Points on a hilly landscape, in no order, each with its height.
From any point a climber takes the steepest step (rise divided by distance) to one of its 2 nearest points. It stops when none of these is higher. Distance is the straight distance between rows; heights are no part of it.
zeman (h 12.4): [ 87 121  96 159  73 155 163 112 137 144  62 110  72  97  68 117 119 205
 135 120 111 126 127 143 126 156]
dula (h 0.8): [ 65  95 116 132 109 161 113 141 155  93  68 110 153 119 109 115 118 115
 161 173  66 120  48 125  91 104]
kono (h 12.7): [112  93  92 149  94 134 170 154 173 147  89 119  81 121  96 122 102 173
 119 165 103 127  41 170 149 149]
rika (h 21.8): [138 131 132  99 123 130 136  92  86 101 168 104 147 114 161 123 167 124
 105 105 140 155 204 151 155 130]
doz (h 42.0): [117 121 128 173 124 105 151 165 167  65 118 120 153  57 145 155 141 162
 108 171  85 115 150 155 125 127]
mol (h 12.9): [126 183 187  87 161 133 128 158  51 105 186 148 147 143 174 122 121  52
 140 114 144 139 149 129 137 136]
vuzar (h 12.5): [ 99 134 132 173 131 123 109 139 171 137 108 153 156 172 109 147 124 110
 119 152  84 106  71  90  70  59]
kunog (h 52.5): [180 107 149  70 122 142 108  63 153  78 139  45 124 100  74 116 153  70
 127 113 142 130 141 120 121 121]
Rogo (h 42.9): [100 159 149 137 154 114  89 177 110 132 155 189 178 162 176 128 101 107
 151 110 127 106 105 104 105  78]
Dugut (h 52.6): [111 132 128 136 151 137 125 152 157 164 103 137 132 141 144 143 134 141
 109 103 153 138 143 137 144 129]
Vese (h 41.9): [177 124 121  53 113 105  74 107  97 116 169  98 101  84 112  90 133 106
 100  95 174 118 185 175 183 147]
faveb (h 23.4): [155 115 107 159  84 125 180  93 145 149  89 122  82  87 100 161 111 168
 116 156 118 131 123 142 120 190]
romab (h 29.7): [138 105  84 117 106 125 161  98  99 129 152 119 144  84 156 112 146 104
 136 118 146 123 173 188 164 139]
golu (h 49.6): [175 144 139 147 127  93 176 137 128 145 146 158 109 158 147 183 114 149
  99 160 129 144 107 119 132 172]
sezod (h 23.6): [ 91 102 128 165 117 139 150 145 155  81 100 132 173 113 140 154 146 130
 116 166  74 118 107 129 102  97]
kasul (h 19.6): [ 82 117 117 142 109 158 155 110 143 115 100 115 168 126 113 138 151 101
 137 153  84 117 128 110  98  94]
Zevod (h 5.9): [ 80 127 151 146 168 160 113 146 138 133 132 155 163 149 150  96 156  27
 151 141  57 138 145  77 119  67]
sibur (h 36.3): [113 139 126 160 148  96 176 161 131  55 127 133 162  79 169 149 171 124
 131 166  82 125 160 161 136 119]
sufa (h 16.0): [ 64 114 113 150 103 145 118 125 155 136 108 129 166 145 108 133 146 112
 128 160  82  90  86  95  97  65]
ropo (h 68.1): [121 146 148 163 154  73  70 213 122 116 112 184 125 106 182 141 109 180
  79 151 109 128 137 147 136 132]
kima (h 27.5): [146 163 171 160 126 107 102 157 122 165 149 206 148 198 150 138  77 148
 111 103 127 116  61  91 102  93]
figo (h 62.6): [133 142 141 129 141 131 108 152 124 188 111 165 103 156 144 130 119 163
  89 103 171 134 149 113 150 156]
Difu (h 80.6): [ 70  96  77 164  93 122 109 163 169 116  83 117  78 103  79  97  93 223
 133 155  89 112  45 174 125 115]
vune (h 27.4): [112 108 124 166 111 143 198 135 145  87 125 121 154 121 148 161 163 135
 103 164  93  89 126 132 124 115]
tufi (h 21.5): [173 136 155  93 121 124 134 114 136 143 162 120 113 186 113 144 111 130
 127 120 152 123  87  71 128 139]
pazit (h 12.2): [ 82 137 127 106 144 128 112 148  98 140 165 130 172 166 172 115 142  72
 159 118 131 103 124  95 151  84]
Serig (h 36.9): [157 140 158  90 164 138 106 110 108 154 143 113 129 121 147 104 133 101
 139  75 173 185 172 162 151 148]
Begi (h 6.7): [ 57 116 127 141  62 166 138 110 129 101  69 118 157  93 100 131 123 164
 144 154  80  97  99 130  95 117]
Lezef (h 23.5): [184 149 179  58 152 121  92 112  83  85 181  98 113  99 140 124 153  75
  82  97 169 161 170 179 169 133]
Topa (h 25.4): [132 124 131 111 140 127 162 100 105 118 168 116 149 109 156 120 167  88
 134 124 128 178 178 185 150 122]
nisi (h 34.7): [176 156 157 101 113 101 161 127 101 104 192 126 109 166 130 171 128 132
 101 150 157 101 134  97 143 149]
lefip (h 27.1): [130 124 107 143 107 125 175 124 163 136 103 122 123 108 103 152 106 152
 144 159 113 130  98 134 112 159]
maden (h 37.2): [106 165 159 139 184 107 101 166 105 111 153 175 190 137 169 123 120  85
 153 125 101 138 143 107 115  85]
git (h 45.5): [123 123  77 121 122 111 113 124 115 163 120 119 125 153 132 111 123 180
 129  95 138 115 129 123 133 138]
vifi (h 18.1): [131 148 152 125 149 125 143  98 100  83 158 112 153 141 154 153 180 121
 107 112 111 148 192 123 128 119]
fezil (h 6.1): [ 96 139 150 173 168 134 105 153 148 128 132 172 168 170 142 124 138  56
 141 135  82 108 117  69  99  52]
Tane (h 30.0): [184 121 151  58 141 121  97  79 112 125 169  85 118 117 133  98 155  90
 119  87 166 191 170 178 157 123]
ridup (h 33.0): [130 148 126 154 138 100  95 158 143 184 134 192 126 186 146 124  81 194
 115 114 122 135  64 124 122 111]
kanu (h 57.1): [163 140 123 137 120  79 139 167 133 169 126 172 117 148 137 154  86 175
 114 149 111 143  94 122 122 156]
muba (h 52.4): [141 113 141 190 161 118  98 168 179 111  74 157 159 155 157 142 107 150
 126 136  97 148  69 108  73 105]
lovof (h 49.7): [101 137 150 158 153 169  91 106 154 148 104 130 171 163 120 117 136 103
 155  86 116 145 129  89  78  77]
rubet (h 53.1): [103 102  50 149  98 118 149 121 114 175 124 132 100 145 112  98 113 203
 133 123 129  98 117 126 158 132]
Tabiv (h 29.2): [179 150 148 103 125 105 139 136  94 116 174 139  96 130 140 168 134 126
  80 130 170 119 168 132 157 182]
Soviz (h 29.6): [125 147 164 139 170 135 162 150 146 109 111 136 159 118 159 159 151  72
 146 133 124 150 140 140 125 121]
lapu (h 52.0): [ 78 116  92 139 120 124 113 156 175 127  86 112 145 116 104 117 104 170
 157 139 101 118  79 141  98 103]
siso (h 50.9): [186 134 142  69 137 116  69 130  81 138 139 127  70  99 121 105 122 102
  86 112 202 127 182 149 175 180]
sopil (h 14.4): [120 139 133 141 137 128 124 115 121 101 138 135 157 163 149 159 155 130
 111 111 127 132 161  89  96 113]
Vib (h 42.8): [172 165 172 134 150 108 145 142 113 129 140 155 122 160 162 184 122 130
 107 125 146 140 132  99 125 164]
tedu (h 15.6): [ 96  91  73 150  86 168 156  91 114 137  95 101  68  92  69  86 123 194
 144 104 136 114 148 140 141 156]
Punid (h 9.8): [155 152 158  62 150 119 123 116  69 104 195 124 157 134 161 103 133  43
 155 119 146 141 161 137 144 125]
ruf (h 15.7): [101 135  98  96 117 117 120 120  97 148 177 108 172 160 150 126 131 117
 161 119 146  94 136 104 144 101]
liror (h 9.1): [112 146 153 154 152 125 128 153 165 120 129 162 170 151 138 156 136  95
 133 148  99 119 106  90 100  86]
fol (h 39.0): [151 124 113  69 134 125  92  94 137 124 142  68 106 127  94  90 139 136
 135  76 168 133 156 120 144 120]
Loz (h 19.8): [132 163 148  99 155 124 163 120  64  69 193 140 141 118 164 135 183  78
 124 129 150 126 185 159 158 130]
Fogu (h 57.6): [137 126 111 169 137  69  91 199 152 131 113 148 118  83 157 139 114 182
  87 178  99 128 149 153 143 136]
kufig (h 44.2): [117 122 142 178 154 125  98 164 190 101  58 129 156 103 145 142 116 146
 127 143  80 170  84 134  72 124]
palid (h 48.8): [119 165 144 119 143 124  83 167  85 150 147 165 171 158 164 128  87 125
 158  90 146 130 129 100 115 122]
meros (h 3.3): [196  99 125 126  98 115 157  97  97 175 143 149  42 125 117 111 127 152
  74 181 168 100 149 133 190 185]
Supa (h 3.7): [ 47 106 135 142  64 163  95 129 142  80  60 125 159 110 106 117 120 148
 138 175  57  88  54 123  91  80]
dalas (h 83.5): [147 126 149 170 165  93  51 212 142 142  92 190 114 141 183 133  96 179
  82 146 122 150 100 139 132 140]
bubon (h 56.7): [141 153 117 112 153 108 113 167 111 176 139 154 139 137 139 118  75 132
 174  97 163 129 118 122 128 152]
mezas (h 31.6): [121 137 141 145 168  90  84 175 131 107 113 173 190 123 181 127 109 113
 149 123  85 159 119 123  86  98]
ral (h 16.3): [165 108  88 119 102 136 154  82 126 127 127 104  96  82  96 129 129 126
 137 123 165 123 152 155 123 180]
fono (h 62.8): [ 49 104  96 150  90 138  88 153 166  91  81 103 134  96  89  93  95 195
 151 147  90 113  65 156 107  88]
ditab (h 6.6): [149 143 177  77 156 104 118  88  73 108 212 117 140 129 141 111 164  38
 149 129 126 189 173 160 144 100]
volep (h 7.1): [150  79  85 164  92 124 173 118 137 179  94 154  66  75 117 109 127 140
 116 181 145  99 136 163 173 172]
viz (h 38.7): [116 135  88 139 128 117  89 149 114 179 124 162 107 194 133 101  98 187
 125  83 145 119  87 120 125 120]
Binu (h 19.3): [111  96  76 117  89 165 144  77 115 112 108  68 107 113  91  98 131 171
 148  94 129 115 148 137 126 141]
nomup (h 43.6): [126 153 157 116 178 140 120 145 126 161 126 145 145 123 162 132 142 107
 123  83 162 168 164 161 143 143]
rom (h 10.7): [127 148 168 143 157 140 110 147 111 114 141 165 151 196 174 158 143 125
 101 101 133 126 120  87 104 109]
bogom (h 0.9): [201  89  89 105  91 117 128  95  95 141 152 120  54 111  99 111 125 141
  99 135 187  81 154 135 179 181]
Rovo (h 63.6): [ 79  99  58 178  96 121 136 146 143 162  93 139  78 129  79  82 106 219
 132 136 101 108  91 151 136 131]
fopu (h 19.4): [116  96 120 164 109 115 135 172 167  81 102 119 156 109 134 156 115 168
  95 203  72 122  79 142 107 110]
ran (h 14.8): [123 114 121  91 100 163 157  60 132 104 130  72 140 106  93 129 158  74
 145 129 134 114 149 128 117 124]
pek (h 8.9): [ 92 119 137 114 162 138 124 126 100 130 160 134 169 160 162 102 156  38
 158 140  87 129 148  95 132  74]
peg (h 24.2): [178 154 145  97 135 118 142 115  91  66 188 133 107 111 146 160 161  69
  97 121 179 119 170 156 150 160]
Vika (h 9.6): [121  91  75 149 105 137 164 142 149 151  67 131  78  93 103 109 114 168
 130 155 129 115 103 173 149 169]
figeb (h 61.0): [169 126 148  86 143 127  95 139 110 179 121 136  59 131 109 111 125 141
  96 111 204 117 158 124 178 178]
zoge (h 16.2): [118 178 171  91 157 132 127 165  49  85 166 139 124 133 175 137 148  99
 100 109 148 127 171 159 156 149]
Bunif (h 32.4): [140 139 135 133 119 143 168 113 166 153 111 119 120 138  78 157  98 120
 170 145 138 139  76 107  93 145]
sisa (h 35.0): [111 146  85 122 147 143 128 108 142 155 114 104  99 101  77 109 111 146
 177  82 147 152 142 135 121 156]
telod (h 22.7): [165 157 182 132 129 110 119 138 120 158 170 171 134 211 126 150 102 146
 122 117 133 130  84  78 116 114]
Vam (h 66.3): [144 153 133 124 140  88 119 194 110 167 133 176 131 134 154 148  82 145
 139 135 139 128 112 129 143 161]
Zuk (h 31.3): [120 126 114 106 137 138 121  87 130 144 133  92 136 129  98  97 133 129
 155  78 146 160 165 128 123 122]
renif (h 24.5): [116 126 158 121 140 154 166 102 131 101 128 118 153 115 127 148 183  50
 139 148 105 149 145 122 106 122]
Fabi (h 20.0): [184 116 117 131  90 127 155  76 135 134 101 101  62 109  83 144 121 167
 111 130 155 133 138 128 122 188]
soko (h 49.3): [113 118 121 175 135  98 111 183 185 115  94 121 132  57 124 149 119 185
  92 172  95 138 152 152 125 124]
Lezar (h 19.7): [ 98 115  65 114  97 124 129  95 114 140 161  99 145 156 123 111 128 151
 163 112 134  85 110  92 124  98]
nunas (h 24.9): [ 99 114  90 103 108 141 118  74 131 124 138  64 134 138  93  99 130 137
 167  97 133 113 134 106 115 107]
dod (h 31.7): [129 140 125 162 132 130 198 122 121  77 142 127 149  98 160 156 188 109
 111 145 108 115 165 150 133 138]
redi (h 9.4): [ 77 130 118 151  77 160 150 109 145 130  54 107 130  78  94 137 112 180
 127 141  93 117 119 155 109 149]
leto (h 40.2): [141 139 144 119 139 153 143 105 157 148 129 108 128 151  93 144 129  86
 171 115 140 127 109  76  93 123]
Fur (h 63.3): [ 89 123 165 131 149 202 118  88 151 137 104  95 149 158 101  98 143  68
 168 104 107 157 121  89  97  94]
Viso (h 73.5): [138 112 117 107 120 117 114 139  99 186 121 160  72 151 131 111 117 169
  96 138 161 119 158 120 166 175]
fad (h 35.6): [162 149 165 115 163 131 151 136 122 117 143 141 135 131 154 158 132  73
 141 118 159 138 136 116 128 149]
Zagub (h 43.1): [ 97 140  94 132 143 124 122 132 157 150 114 119 144 122 107 115 115 141
 186 107 127 130 113 130 103 117]
lizev (h 15.8): [118 104 122 160  85 130 170 154 176 123  93 119 118 116 107 144 106 181
 101 200  83 128  44 162 128 124]
votu (h 53.2): [111 135 144 119 156 177 107  90 149 138 110  86 126 142  85  99 123 100
 194  76 143 148 109  89  99 106]
gure (h 74.7): [137 119 149  88 149 165 108  66 148 114 125  55 120 123  74 106 140  75
 158  94 140 148 138  99 118 106]
turez (h 19.5): [ 96 120 159 107 114 176 157  75 136  99 149  79 144 113  91 127 176  46
 134 153  95 124 167  99 123  96]
pil (h 28.0): [194 131 137  92 102 107 168  89 135 120 182 109 103 162  96 172 119 116
 122 158 147 118  98  94 135 146]
Sak (h 64.9): [151 121 153 191 157 110  77 169 160 142  85 189 126 161 181 132  85 170
  94 114 113 150  65 126 102 103]
Vavip (h 5.2): [174  70  94 157  87 137 178  97 102 171 130 146  60  92 125 106 131 168
  94 161 159  92 152 133 187 171]
Bufit (h 12.8): [161 127 107 102 114 135 158  83 134 103 155 103 125 103 117 149 148  84
 135 122 162 124 153 137 125 152]
Sepe (h 50.0): [164 130 140  86 145 142  89 132 127 150 127 106  93 153 114 107 123 144
 119  70 189 127 149 113 156 158]
mes (h 34.5): [157 104  98  89 108 129 122  78  94 142 170  93 124  89 132  91 145 103
 128 105 180 134 190 173 174 138]

For each start below, name the point where the climber stops.
telod => Difu
Bufit => gure
Punid => nisi
ran => Vam
Vika => dalas
Lezef => Viso
liror => dalas
